Each row is a point on a landscape with many valleys, with its height.
From any point a ball rolls to the lowest of the 5 points nearest to it. It stops when none of these is lower. Distance is the straight distance between rows; heights are no part of it.
Q_18 h=4.49: [ 1.63 -2.06 -1.26  1.70  2.66  1.60 -2.21  0.72 -3.66 -0.62 -0.84  7.12
  0.43  2.25 -2.03 -0.35  0.41 -2.26 -1.51  0.95]
Q_610 h=2.01: [ 0.77  4.45  1.61 -2.10 -6.33  2.31 -1.05  2.82  3.55  1.33  0.19 -3.98
  3.07  0.47  2.90 -1.44 -1.56 -2.69  3.93  0.63]
Q_346 h=0.82: [-0.21 -3.10 -2.25 -0.41  1.10  1.91 -3.23 -2.04 -4.76  1.03  2.26  4.26
 -2.50  1.19 -1.53  0.13 -0.02 -0.52  1.10  1.35]
Q_544 h=1.16: [-4.09  6.06 -2.61 -1.29 -2.68 -1.54 -1.57 -1.04 -1.71  1.80 -0.30 -5.20
  0.28 -1.66 -0.52  2.10 -0.58 -2.77  0.36  0.35]
Q_605 h=0.90: [ 1.65 -3.29  0.89  0.26  2.64  0.13  1.05  0.91  0.66 -1.49  0.20  2.66
  0.64 -0.98 -0.11 -0.95  0.36  2.99 -0.66  0.63]
Q_418 h=1.40: [-1.35  0.27 -0.56  0.60 -3.10  0.24  0.97 -1.91  2.57  2.01 -1.00 -4.36
  1.36 -1.06  0.91 -0.73 -1.17 -1.03 -0.75  0.07]
Q_313 h=0.78: [ 3.00 -1.49  6.30  1.28  3.55  0.79 -2.34  1.55  2.78 -1.88 -1.12  1.80
  2.40 -2.35  1.06  0.27 -2.98 -0.71 -1.49 -1.35]
Q_643 h=2.32: [-1.28 -0.03 -2.63 -2.76  0.71 -0.78  3.06 -1.09 -2.32 -1.51  1.71  0.05
 -1.99  1.84 -1.00  0.06  3.04  5.08  0.80  0.00]
Q_943 h=2.86: [ 1.00 -2.92 -0.49  2.81  4.05 -0.58 -2.35 -1.69 -2.53  0.40 -0.92  5.72
  0.36  2.38 -2.11 -0.11 -0.19 -1.53 -2.34 -0.97]
Q_142 h=1.88: [-0.45  1.02 -0.51 -1.15 -4.31  1.42  2.72 -0.82  3.47  3.03 -1.37 -4.17
  2.22  2.15  1.75 -1.31 -1.05 -0.77  1.30  0.44]
Q_839 h=5.75: [ 2.61 -0.31 -1.60  1.20  1.58  3.61 -2.18  2.97 -4.81 -1.04  0.47  7.87
 -1.06  1.88 -1.77 -1.65 -0.25 -4.16 -0.76  2.22]
Q_696 h=1.23: [ 1.09 -3.22  3.05  1.68  1.65  0.48 -3.74  0.01 -0.64 -1.34 -0.31  0.73
 -0.09 -4.27 -1.23  0.67 -3.06 -1.45 -0.54  1.13]
Q_295 h=2.29: [-2.13 -0.21  0.39 -2.97 -7.23 -0.76 -0.83  2.81  5.56  1.83 -3.86 -2.16
  0.79  6.76  0.94 -0.81 -0.05 -4.76 -0.06 -1.24]
Q_907 h=1.91: [ 1.04 -3.31  1.52  2.04  4.59 -0.94 -1.63 -0.46 -1.02 -0.50 -0.97  3.95
  1.54  0.58 -0.80  0.50 -1.37 -0.60 -1.81 -0.87]
Q_115 h=3.31: [-0.82 -1.09 -0.45 -2.58  0.70  0.59  0.98  2.05 -2.38 -5.18  0.71  5.11
 -0.44  0.98 -3.54  0.74  2.01  1.40 -0.70  1.40]
Q_116 h=1.34: [ 0.18 -2.04  1.59  1.33 -0.06  0.31 -1.49 -1.38  0.14 -0.65  0.20 -1.77
 -1.05 -4.75 -0.76  0.23 -2.50 -1.16 -0.39  1.34]
Q_683 h=2.20: [-1.92  6.09 -1.51 -4.65 -4.19 -2.40 -3.93  1.73  0.86  0.57 -3.39 -4.42
  2.26  1.76  0.61  1.21  1.64 -5.50  0.62  0.28]
Q_248 h=1.99: [-1.84 -0.35 -1.14 -0.61 -4.97 -0.92  1.27  1.52  5.81  2.84 -3.61 -3.91
  2.08  4.18 -0.54 -1.29 -0.37 -4.07 -1.52 -0.45]
Q_9 h=0.94: [ 1.81 -2.86  3.10  2.61  3.35 -1.84  0.23 -0.09  2.84 -0.03 -1.30  0.05
  1.86 -0.99  0.63  0.04 -0.44  0.83 -1.74 -1.22]
Q_428 h=3.05: [ 0.60 -0.50 -0.26 -3.62 -0.39  1.56 -0.59  0.10 -5.23 -0.36  2.59  2.13
 -1.92  0.06  0.59  0.36  0.19  2.06  4.05  1.66]
Q_552 h=0.54: [-2.21 -0.04  0.12 -4.24 -0.77 -1.33  3.66  1.36  0.12 -4.54  1.75  0.54
 -1.71  0.56 -2.00  1.53  3.13  3.94  0.13  1.25]
Q_140 h=1.75: [-3.38  0.11 -0.52  1.11 -0.51 -1.38 -3.99 -2.35 -3.06 -0.41 -0.74 -1.38
 -4.45 -4.78 -2.81  1.70 -1.12 -2.10 -1.39 -0.31]
Q_524 h=2.33: [ 0.97 -2.72 -1.23 -1.39  0.73  1.49 -2.05  0.03 -4.25 -0.17  1.46  4.88
 -0.98  1.08 -1.36 -0.29 -0.44  0.09  1.09  1.51]
Q_985 h=2.92: [-0.42  0.60  1.07 -1.56 -1.66  1.26 -1.20 -1.69 -2.72  1.86  2.13 -2.55
 -1.33 -2.32  2.15  0.46 -2.46 -0.69  3.13  0.82]
Q_315 h=1.05: [ 2.92 -1.96  3.94  1.18  4.87  0.24 -0.42  1.91  1.24 -1.63 -0.65  4.50
  2.10  0.05  0.80  0.22 -0.53  1.83 -1.40 -1.35]
Q_300 h=3.96: [ 0.27 -1.56 -2.46 -0.54  1.39  2.22 -1.38  0.99 -4.22 -2.14  1.21  6.78
 -1.18  2.52 -3.11 -0.26  1.82 -0.64 -0.32  1.16]
Q_986 h=1.80: [-2.31  2.08 -2.27  0.32 -2.74 -0.46 -0.34 -2.98  0.49  2.25 -1.30 -5.02
  1.03 -1.46 -0.16  0.15 -1.20 -1.28 -0.10  0.11]
Q_973 h=2.73: [-1.95 -0.07  0.87  0.52  2.80 -1.31  1.50  3.34 -0.98 -5.62 -0.64  6.48
  1.72  2.42 -3.82  2.80  2.57 -1.66 -3.65 -0.82]
Q_898 h=2.93: [ 0.20  2.76 -2.27 -2.23 -0.42 -0.03  4.26 -1.69 -0.58  0.97  0.58 -1.87
 -0.20  2.30  2.41 -1.06  2.24  3.56  2.25 -0.16]
Q_173 h=1.84: [-2.30  8.23 -1.94 -3.53 -3.04 -1.77 -3.09  2.92 -0.65  0.64 -2.80 -5.24
  1.40 -0.02 -0.02  1.35  1.08 -4.40  0.56  0.16]
Q_207 h=2.95: [ 0.78 -1.87 -1.06 -2.09  0.70  0.76  0.80 -0.61 -2.61 -1.17  1.59  2.37
 -1.34  0.21 -1.01 -0.62  1.17  3.75  1.40  1.52]
Q_530 h=0.99: [-2.21  0.83 -1.08  2.16 -0.51 -0.97 -1.48 -1.08 -0.70 -0.49 -1.89 -3.65
 -1.95 -5.61 -2.78  1.30 -0.89 -1.31 -2.57  0.27]
Q_658 h=0.59: [ 2.65 -1.60  3.97  2.32  0.37  1.38 -1.08  1.26  3.72 -1.27  0.16 -0.59
  1.63 -3.63  0.69 -0.57 -2.59  1.09  0.56  0.46]
Q_996 h=1.41: [ 2.05 -1.68  1.90  0.88  6.65 -1.88  0.44  0.89 -0.04 -0.58 -0.98  4.76
  1.97  2.39 -0.23  1.34  1.44  2.16 -2.45 -1.99]
Q_6 h=1.42: [ 2.78 -0.68  2.38  1.81  2.52  0.13  3.26  4.22  5.51 -1.70 -0.10  1.09
 -0.26 -0.43  2.08 -1.54  2.41  3.00 -1.31 -2.18]
Q_629 h=2.31: [-2.28  2.58 -2.35 -1.64 -4.83 -0.47 -0.64  0.57  3.54  0.88 -5.13 -4.96
  1.35  0.41 -2.13 -0.74  0.40 -3.32 -2.64 -0.19]
Q_357 h=1.09: [ 1.71 -2.08  0.60  0.75  0.86  0.33  2.61  0.27  2.23  0.90 -0.02 -1.11
  0.40  0.10  0.75 -1.95 -0.05  3.19  0.47  0.27]
Q_796 h=2.42: [-0.23  5.58  0.94 -3.17 -4.86 -0.13 -2.01  2.06  2.15  0.97 -0.92 -4.73
  3.51  1.35  2.73  0.46 -0.96 -5.04  3.00  0.72]
Q_60 h=0.77: [ 1.71 -3.34  1.64 -0.47 -0.08  2.06 -1.68  0.79 -2.27 -0.53  1.94  2.35
  0.06 -2.66 -0.88 -0.53 -2.70 -0.22  1.88  1.93]
Q_781 h=3.45: [-0.39  0.84 -2.49 -1.89  0.72  0.23  1.33 -3.14 -4.38  0.87  2.61 -0.10
 -1.78  1.15  1.96  0.43  0.95  3.03  3.13  0.21]
Q_394 h=1.82: [-1.72  3.31 -0.92 -1.47 -3.73  1.00 -0.52 -0.53  1.72  1.18 -1.45 -4.89
  1.65 -2.52  0.04 -0.26 -1.25 -2.87  0.90  0.42]
Q_931 h=1.15: [ 1.51  1.05  1.60 -1.15 -3.28  3.40  0.05  1.16  2.34  0.57  1.23 -4.29
  0.67 -3.16  1.49 -2.05 -2.71 -0.06  2.60  1.34]
Q_667 h=5.07: [ 2.40 -1.13 -2.12  2.03  0.28  3.00 -3.47  0.90 -4.58  0.07  1.22  7.26
 -0.85  1.93 -2.56 -2.39 -0.98 -4.83 -1.42  1.73]
Q_662 h=2.16: [-1.65  5.90  0.10 -2.82 -5.36  0.38 -2.53  2.20  2.09  0.22 -1.52 -4.89
  1.93 -0.38  0.58  0.57 -0.32 -4.08  1.31  0.50]
Q_525 h=3.02: [-0.17  0.92 -1.42 -4.67 -0.10  0.55  1.09 -0.36 -3.97 -2.86  2.18  2.24
 -1.92  0.75 -0.29  0.72  2.52  2.84  2.50  1.07]
Q_581 h=1.29: [-0.39 -2.73 -0.78  3.27  1.23 -1.96  1.70 -3.34  1.84  2.16 -0.47 -1.42
  0.15 -0.44  0.19  0.34 -0.46  1.39 -2.20 -1.63]
Q_726 h=4.09: [-0.32  2.45 -0.32 -1.86  0.29 -0.48 -1.25 -2.58 -5.67  1.95  3.89 -0.33
 -1.84  0.52  3.35  1.41 -0.15  0.66  5.08 -0.08]
Q_167 h=0.80: [ 1.06 -0.76  1.83  1.81 -1.83  1.67  0.42  0.32  4.25 -0.18 -1.05 -2.87
  1.50 -3.05  0.29 -1.42 -2.08  0.45  0.09  1.45]
Q_54 h=1.19: [-1.12  1.00  0.22  4.23 -0.04 -3.36  1.34 -0.83  5.53  0.66 -4.26 -3.82
  1.15 -2.35 -0.22  0.04  0.38 -2.21 -5.00 -1.63]
Q_163 h=1.33: [-0.88 -1.74 -0.39  2.39  0.14 -1.74 -0.01 -3.45  1.29  0.44 -1.55 -2.41
  0.17 -2.98 -1.34  0.24 -1.06 -0.62 -2.66 -0.37]
Q_150 h=2.57: [ 0.75  0.10  0.05 -3.14 -0.16  1.44  3.21  0.32 -0.17 -2.33  0.88  0.19
 -1.20  0.53  0.28 -1.24  2.27  4.18  1.51  0.82]
Q_981 h=2.89: [ 1.23  2.43  0.30 -0.37 -5.71  3.15  2.95  4.04  5.06  0.64 -0.45 -1.99
  1.09  3.26  3.40 -3.90 -0.14  1.12  2.72 -0.53]
Q_642 h=2.11: [ 1.18 -0.21  1.05  0.16  4.62 -0.64  1.28  3.93 -0.81 -4.22 -1.06  5.97
  1.96  1.12 -2.07  0.76  2.37  1.21 -2.96 -1.16]
Q_703 h=1.60: [-0.88 -0.81  0.10 -1.97  0.67 -1.86  4.28  3.42  3.18 -4.77  2.01  0.80
 -1.59  0.01 -2.25  0.87  3.90  2.85 -1.44  0.46]
Q_58 h=2.59: [ 1.54  4.39 -0.53 -1.90 -3.81  1.37  1.66  0.67  0.75  1.48  0.37 -2.76
  2.90  2.27  4.29 -1.36 -0.80 -1.23  4.06  0.49]
Q_835 h=2.37: [-0.24 -3.94 -2.10  1.21  2.84 -1.04  1.09 -2.47 -0.71  0.48  0.03  2.76
 -0.11  1.66 -0.82  0.20  1.18  3.41 -0.96 -0.85]
Q_282 h=2.63: [ 0.28 -1.36 -2.00 -1.41  0.26  1.99 -3.96 -0.25 -6.07  1.80  3.86  5.62
 -3.67  3.12 -1.94 -0.69  0.08 -2.81  1.62  1.89]
Q_546 h=1.48: [ 2.46 -2.02  0.65  3.10  1.55 -0.26  4.06  2.79  5.83  0.39 -1.11 -1.23
  0.60  0.47  2.07 -2.21  0.98  2.38 -1.36 -1.57]
Q_548 h=1.98: [ 1.22 -3.02 -0.32  1.48  4.63 -0.61 -0.05  0.64 -1.38 -1.53 -0.47  5.64
  1.36  1.39 -1.61  0.29  1.16  1.33 -1.24  0.02]
Q_752 h=1.68: [ 1.37 -1.50  1.34  0.29  5.92 -2.27  2.03  2.56  1.53 -2.56 -0.09  4.45
  0.74  1.47 -1.27  1.13  2.71  2.96 -1.92 -1.69]
Q_392 h=3.13: [-3.11  1.19 -0.80 -0.50 -0.38 -0.77 -4.40 -3.31 -5.92  2.99  3.90 -0.14
 -4.74  0.47  1.36  2.19 -1.36 -2.21  2.33 -0.39]
Q_89 h=0.73: [ 1.30 -1.85  4.28  3.57  1.42 -0.11 -0.49  0.74  4.27 -0.91 -1.03 -1.78
  2.38 -3.26  0.44 -0.63 -1.80 -0.04 -1.10 -0.34]
Q_870 h=1.77: [-0.45 -2.16 -2.50  1.27 -0.13 -0.95  2.37 -3.53 -0.32  1.73  0.51 -0.93
 -0.44  0.86  0.33 -0.41  0.25  3.70  0.21 -0.22]
Q_87 h=2.27: [-0.90 -3.68 -0.06  2.89  1.83 -1.47 -2.78 -3.68 -1.17  0.59  0.26  0.59
 -1.31 -0.98 -1.52  1.07 -1.60 -0.55 -1.95  0.01]
Q_656 h=3.70: [ 0.61  3.24  0.38 -2.20  0.69 -0.35  0.09 -0.19 -5.58 -0.77  3.71  0.74
 -1.61  0.45  3.84  1.73  0.94  1.27  5.07  1.75]
Q_456 h=2.30: [-2.11 -1.60 -0.30  3.31  1.73 -2.17 -3.91 -2.84 -1.92 -1.31 -1.61  0.16
 -2.96 -4.54 -3.08  2.27 -0.68 -1.90 -3.71 -1.24]
Q_851 h=1.66: [ 0.24  3.89  1.01 -1.10 -5.27  2.11  0.23  0.43  2.54  1.71 -0.01 -4.88
  2.41 -0.20  2.34 -0.86 -2.00 -1.80  3.00  0.80]
Q_275 h=2.75: [-0.84  3.76 -3.81 -1.55 -1.71 -1.13  3.14 -2.67 -0.33  3.35 -0.15 -3.22
  2.21  4.11  3.32 -0.21  1.04  1.28  2.61 -0.48]
Q_274 h=2.28: [-0.21 -3.87 -2.90  0.69  1.27  0.40 -2.65 -3.92 -4.20  1.52  1.44  3.88
 -2.32  1.91 -1.72  0.94  0.55  0.83  0.23 -0.18]
Q_932 h=0.37: [-2.45  4.49 -2.71 -0.77 -2.42 -0.64 -1.34 -0.05 -0.61  0.88 -3.72 -5.15
 -1.32 -4.87 -2.57 -0.18  0.20 -1.19 -1.60 -0.24]
Q_787 h=0.66: [ 1.78 -2.54  0.81 -0.57 -0.36  1.03  0.04 -0.78 -0.78  0.05  1.09  0.20
 -0.47 -2.24  0.20 -1.15 -2.29  0.84  1.83  1.86]
Q_918 h=1.57: [ 2.36 -0.65  3.56  3.58  2.77 -0.91  2.27  1.87  6.12  1.24 -2.13 -0.99
  1.03 -0.10  3.32 -1.51 -0.14  1.05 -2.27 -3.29]
Q_502 h=2.02: [-2.24  0.12 -1.79  0.70 -1.28 -0.86 -0.79 -4.58 -2.04  1.97  1.31 -3.23
 -1.51 -2.34 -0.45  1.55 -1.94 -0.90  0.63 -0.51]
Q_740 h=2.60: [ 0.63  0.51 -0.89 -0.90 -0.77  0.53  5.88  2.49  2.56 -0.77  0.21 -1.55
 -1.32  0.59  0.49 -2.02  3.10  4.39  0.54 -0.05]
Q_276 h=2.49: [-1.11  2.39 -0.55 -1.04 -1.89  0.16 -0.44 -2.48 -1.57  2.41  1.27 -4.36
  0.37 -1.22  2.04  0.73 -2.08 -0.45  2.11  0.36]
Q_861 h=2.44: [-1.70  5.03  0.21 -3.36 -5.99 -0.98 -2.55  1.67  3.40  1.15 -2.77 -4.60
  3.12  2.26  1.16  0.50 -0.14 -5.70  1.64  0.70]
Q_641 h=4.47: [ 0.57 -2.75 -2.03  2.20  1.26  1.35 -4.67 -1.43 -4.40  0.99  1.93  6.72
 -1.35  2.65 -2.43 -0.21 -0.71 -3.62 -1.12  0.55]
Q_694 h=2.90: [ 0.64  3.61 -0.33 -3.88 -2.32  1.08  4.32  0.90  0.12 -1.29  1.03 -2.08
 -0.29  1.21  2.05 -1.32  2.21  3.34  2.10  1.14]
Q_191 h=3.01: [-1.09  3.51 -1.74 -0.85 -1.94  0.23  0.50 -2.50 -2.54  3.37  2.14 -4.26
  0.75  0.35  3.36  1.05 -1.48 -0.76  3.85  0.11]
Q_747 h=1.69: [-0.33 -2.30  1.63  4.06  4.75 -3.74 -1.26 -4.20  0.20  0.90 -1.43  0.74
  0.22 -0.43 -0.01  2.15 -0.73 -0.41 -3.25 -2.13]
Q_767 h=2.50: [ 1.32  0.62 -0.16 -2.14 -0.42  1.65  0.83 -0.90 -2.78  0.17  1.91 -0.93
 -0.27 -0.28  2.23 -0.49 -0.58  2.00  4.13  1.25]
Q_639 h=1.03: [-0.19  0.14  0.82  2.09 -3.11  0.06  0.73 -0.10  4.83  0.00 -2.07 -4.41
  1.22 -2.63 -0.64 -1.29 -1.78 -2.05 -1.10  0.51]
Q_520 h=3.46: [-0.57  3.83  0.43 -4.62 -0.57 -1.44  2.84 -0.15 -2.66 -4.69  2.62 -0.32
 -1.61  0.56  1.33  1.30  3.41  3.46  3.77  1.33]
Q_131 h=2.18: [-0.67  2.67 -2.85 -0.91 -2.27 -0.46  2.79 -2.37  1.66  3.89 -0.66 -3.68
  2.56  2.32  2.38 -0.67 -0.35  0.16  1.33 -0.70]
Q_250 h=1.35: [ 3.33 -1.09  5.09  1.62  4.66  0.27  0.81  3.17  4.91 -0.08 -1.21  1.67
  1.74 -0.09  2.52 -0.10  0.17  1.79 -1.86 -2.70]
Q_94 h=2.17: [-2.19  4.58 -1.16 -2.22 -4.78 -0.02 -1.24 -0.32  2.00  1.70 -1.80 -5.43
  2.17  0.42  0.59  0.71 -1.11 -3.86  0.93  0.36]
Q_297 h=1.44: [-0.99  1.29  1.09  3.45  1.75 -2.04 -1.40 -1.43  0.71 -2.19 -5.27 -2.36
 -0.81 -5.02 -2.49  0.76  0.91 -0.79 -4.63 -0.96]
Q_172 h=2.10: [-0.82  0.97  0.59 -2.02 -2.15 -0.24  5.53  3.62  3.92 -3.98  1.79 -1.10
 -2.26 -0.05 -0.13 -0.46  3.76  3.62 -0.56  0.17]
Q_968 h=1.49: [ 2.78  0.84  0.89 -1.59 -2.03  2.68  2.25  0.96  0.53 -0.75  0.82 -1.73
  0.22 -0.93  1.90 -1.90  0.22  3.07  3.26  1.54]
Q_676 h=2.69: [ 0.13 -3.81 -0.30  1.01  2.32 -0.17 -1.81 -2.34 -2.72  1.37  0.98  2.58
 -0.62 -0.50 -1.06  0.16 -1.43  0.65 -0.95  0.66]
Q_343 h=1.70: [ 0.37 -3.63 -0.06  2.03  1.88  0.69 -4.29 -1.14 -2.56  0.46  1.43  3.87
 -1.62 -1.03 -1.92  1.12 -2.30 -2.77 -0.98  0.97]
Q_671 h=2.05: [-0.12 -2.66 -0.67 -0.24  3.65 -1.73  2.46  2.30 -0.08 -2.68 -0.04  4.68
  0.19  1.04 -2.28  0.91  3.23  3.12 -2.44 -0.52]
Q_748 h=3.29: [ 0.99 -2.16 -1.13  0.15  0.32  2.98 -3.92  0.77 -4.31  1.40  2.16  5.87
 -2.15  1.32 -2.04 -0.81 -1.78 -3.82 -0.19  1.70]
Q_338 h=1.63: [ 2.51  1.15  5.70 -0.05  5.49 -0.47  1.19  5.64  4.45 -0.16 -0.78  2.69
 -0.02  0.85  2.26  0.66  2.62  3.21 -3.23 -4.33]
Q_850 h=1.22: [ 3.23 -2.07  3.42  2.55  2.54  0.78  1.55  2.86  4.35 -1.24 -0.29  0.75
  0.99 -0.67  1.77 -1.77  1.04  2.85 -0.76 -0.88]
Q_659 h=1.94: [ 0.78 -1.19  0.70 -2.07  0.57  1.42  3.07  2.28  0.47 -2.76  0.93  1.28
 -0.85 -0.39 -0.44 -0.11  2.05  4.70  0.46  1.00]
Q_893 h=2.55: [-3.96  2.61 -1.15 -0.13 -1.16 -0.98 -2.89 -2.74 -4.48  1.54  1.72 -4.01
 -3.39 -3.08 -0.89  1.63 -1.86 -1.96  0.72 -0.31]
Q_423 h=2.54: [ 0.55 -2.65 -0.74  3.76  4.90 -2.03 -1.41 -1.81 -1.50  0.44 -0.91  5.86
  0.79  2.47 -2.03  1.19  1.44  0.46 -2.43 -2.24]
Q_377 h=1.39: [ 2.68 -3.35  1.82  0.48  3.25  0.62 -0.85  0.92 -0.74 -1.54  0.03  4.40
  0.64 -0.48 -0.79 -0.02 -0.20  1.41 -0.39  0.39]
Q_657 h=0.27: [ 0.42 -3.10  1.89  1.95  2.33 -0.12 -4.85 -1.37 -2.97 -1.03  0.22  2.92
 -0.62 -2.42 -2.52  1.30 -2.96 -3.64 -1.37  0.99]
Q_228 h=3.03: [ 0.51 -1.70 -1.68 -1.34  1.06 -0.29  2.11 -0.83 -2.13 -0.29  1.03  1.77
 -1.34  0.38 -0.63 -0.38  1.51  4.44  0.57  0.60]
Q_399 h=0.71: [ 2.12 -1.71  0.72  0.47 -0.32  2.11  1.71  0.18  2.81  0.40 -0.04 -1.53
  1.06 -1.61  1.29 -2.19 -1.21  2.29  1.54  0.66]
Q_509 h=3.00: [-2.52 -1.21 -0.81  0.04 -0.22  0.11 -5.08 -2.78 -4.76  2.45  3.01  1.00
 -4.69 -0.96 -1.33  1.74 -1.62 -2.87  0.11  0.25]
Q_742 h=1.20: [-0.18  0.53  4.26  3.70  3.04 -2.93 -0.66 -1.63  4.24  0.64 -2.83 -2.27
  1.11 -2.55  0.79  1.46 -0.96 -1.10 -4.80 -3.15]
Q_386 h=3.41: [-1.89  4.85 -2.43  1.35 -0.58 -3.12 -1.84 -3.54 -4.08  3.00  2.36 -3.72
  0.04  0.48  3.59  2.89 -0.87 -2.53  4.03 -1.06]
Q_963 h=3.07: [-3.75  4.30 -0.96  1.49  0.02 -2.47 -3.34 -3.62 -5.29  2.29  3.21 -2.08
 -2.28 -0.72  3.09  2.76 -0.63 -2.09  3.53 -1.11]
Q_899 h=1.46: [-1.96  0.03 -1.01  0.64 -1.74 -0.27 -0.86 -2.63 -0.12  1.07 -0.54 -4.18
 -0.91 -3.84 -1.27  0.72 -1.83 -0.90 -0.73  0.23]
Q_333 h=1.65: [-1.04  0.53 -2.45  0.71 -3.38 -0.79  2.77 -0.77  3.93  3.52 -1.55 -3.79
  2.01  3.03  1.74 -1.31 -0.31 -1.50 -0.82 -0.10]
Q_711 h=2.39: [-0.17 -0.91 -1.31 -1.92  0.77  0.98 -2.40 -1.53 -5.48  0.88  2.81  2.72
 -3.02  1.14  0.41  0.43  0.23  1.21  2.73  0.98]
Q_299 h=1.81: [ 0.00  1.24  0.16 -0.89 -5.08  1.69  0.58  1.56  5.07  1.91 -1.65 -3.44
  2.51  1.69  1.67 -2.31 -1.15 -1.99  0.82 -0.05]
Q_472 h=0.24: [ 2.26 -2.33  1.55  0.25  0.16  1.73 -0.49  0.68  0.73 -0.11  1.66  0.25
  0.49 -2.35 -0.04 -1.09 -1.99  1.85  1.13  1.79]
Q_354 h=2.00: [ 0.97 -0.23 -1.24 -1.65 -0.38  1.06  2.98 -0.51 -0.16  0.84  0.76 -1.09
 -0.36  0.63  2.00 -1.34  0.56  3.84  2.24  1.26]
Q_355 h=3.59: [ 0.27  2.30 -2.06 -2.00 -2.90  1.23  5.21  1.77  2.33  1.95 -0.96 -2.80
  0.70  4.28  2.57 -2.42  2.56  1.90  1.51 -0.17]
Q_860 h=2.35: [ 0.42  0.49 -0.56 -1.09 -5.61  1.69  3.32  3.58  4.57  2.49 -2.01 -1.15
  1.80  6.47  2.42 -3.15  0.01 -1.55  1.29 -0.83]
Q_828 h=1.43: [-0.45 -0.34  4.25  2.63  1.79 -1.69 -2.44 -1.40  1.74 -1.85 -2.78 -1.83
  0.22 -5.35 -1.64  1.16 -1.50 -1.26 -2.52 -0.49]
Q_460 h=1.36: [ 2.74 -2.35  3.23  1.09  3.97  1.29 -1.45  1.65 -0.51 -1.61 -0.16  4.98
  1.75 -0.59 -1.06 -0.32 -1.02  0.84 -0.30 -0.06]
Q_952 h=3.08: [-0.85  5.37 -0.50 -0.64 -1.49 -1.18 -0.95 -0.39 -1.93  1.98  2.52 -4.50
  1.64 -0.61  3.48  1.83 -1.60 -3.13  4.33  0.11]
Q_575 h=1.53: [-2.47  0.21 -0.68 -3.81 -0.39 -0.78  3.57 -0.51 -1.52 -3.46  1.85 -0.15
 -2.62  1.28 -1.39  1.01  3.12  4.34  0.49  0.74]
Q_705 h=0.96: [ 0.60 -1.91  1.55  3.96  0.65 -1.41  1.58 -0.65  4.67  0.94 -2.19 -2.64
  1.22 -1.43  0.25 -0.54 -1.43 -0.79 -3.13 -0.98]
Q_37 h=1.37: [ 2.67 -1.79  2.37  1.43  5.07 -1.13  2.19  3.05  2.95 -1.24 -0.48  1.85
  1.13  0.45  1.11 -1.00  2.39  3.09 -1.80 -1.85]
Q_526 h=2.48: [ 0.94  1.91  3.69 -0.77  5.94 -0.77  1.16  5.06 -0.15 -3.54 -1.25  6.14
  2.29  2.58 -1.86  2.30  1.62  0.10 -4.02 -2.67]
Q_415 h=2.62: [-0.35 -2.06 -1.21 -0.70  2.26 -0.45  1.41  1.43 -1.90 -3.76  0.48  5.33
 -0.28  1.44 -2.98  0.57  2.88  2.22 -1.59  0.77]
Q_468 h=6.65: [ 2.01  0.58 -2.78  2.63  1.42  3.92 -1.93  1.71 -4.23 -1.55  0.10  7.79
 -0.25  2.46 -3.13 -2.39  0.88 -4.31 -1.75  1.33]
Q_806 h=1.38: [-0.24 -0.96 -0.83  2.02 -3.00  0.21  3.15  0.37  5.03  2.37 -1.90 -3.40
  1.28  1.14  1.47 -1.83 -1.30 -0.61 -1.68 -0.54]
Q_725 h=4.02: [-3.43 -1.84 -1.28  1.74 -0.18 -0.56 -6.82 -2.31 -4.30  2.00  2.29  1.91
 -5.47 -0.38 -3.40  1.50 -0.33 -3.55 -1.73 -0.12]
Q_398 h=2.09: [ 0.87 -1.40  0.96 -0.90  2.85 -1.41  2.35  3.76  1.20 -5.07  0.24  3.60
 -0.37  0.83 -2.33  0.96  3.00  2.21 -1.93 -0.14]
Q_998 h=1.78: [-0.08 -3.45  0.35  2.15  1.34 -0.95 -2.24 -3.05 -0.33  0.20 -0.40 -0.64
 -0.10 -2.91 -1.16  0.65 -2.15 -0.47 -1.21 -0.14]
Q_152 h=0.83: [-1.46  1.36 -0.17  0.30 -1.77  0.87 -1.68  0.68  0.03 -1.72 -2.63 -3.87
 -1.69 -6.48 -2.26  0.30 -1.35 -1.78 -0.68  0.09]
Q_777 h=2.47: [-1.49 -1.53 -2.40  0.78 -0.44 -0.74 -0.82 -5.04 -2.51  2.81  1.54 -0.89
 -2.24  0.66  0.58  1.15 -0.73  1.41  0.66 -0.56]
Q_402 h=2.38: [-0.93  0.26 -3.19  0.29 -2.03 -0.77  2.66 -4.16  0.90  4.22  0.24 -3.48
  1.82  1.93  1.02 -0.06 -0.15  1.20  0.49 -0.55]
Q_612 h=2.74: [ 0.75 -0.01 -0.54  0.83 -4.19  2.93  4.00  5.17  6.15  0.86 -1.52 -0.69
  0.59  3.58  2.78 -4.35  1.13  0.58  0.19 -1.68]
Q_387 h=3.40: [-2.25 -0.97 -0.04 -2.33  0.98 -1.66  2.31  2.05 -1.57 -5.29  1.52  4.24
 -0.07  1.56 -4.31  2.56  2.50  0.73 -2.70  0.53]

Call two points neighbours if one is among the 5 nearest of the other. Go from one point of each pair to the other, from neighbour to neighbour, staying as low as possible. Name the highest point that can't be avoided.
Q_851 and Q_346 -> Q_524
Q_552 and Q_315 -> Q_659
Q_657 and Q_315 -> Q_696
Q_657 and Q_932 -> Q_163

Where does a ball stop that starts at each point below?
Q_870 -> Q_472
Q_963 -> Q_932
Q_276 -> Q_472
Q_295 -> Q_472
Q_860 -> Q_472
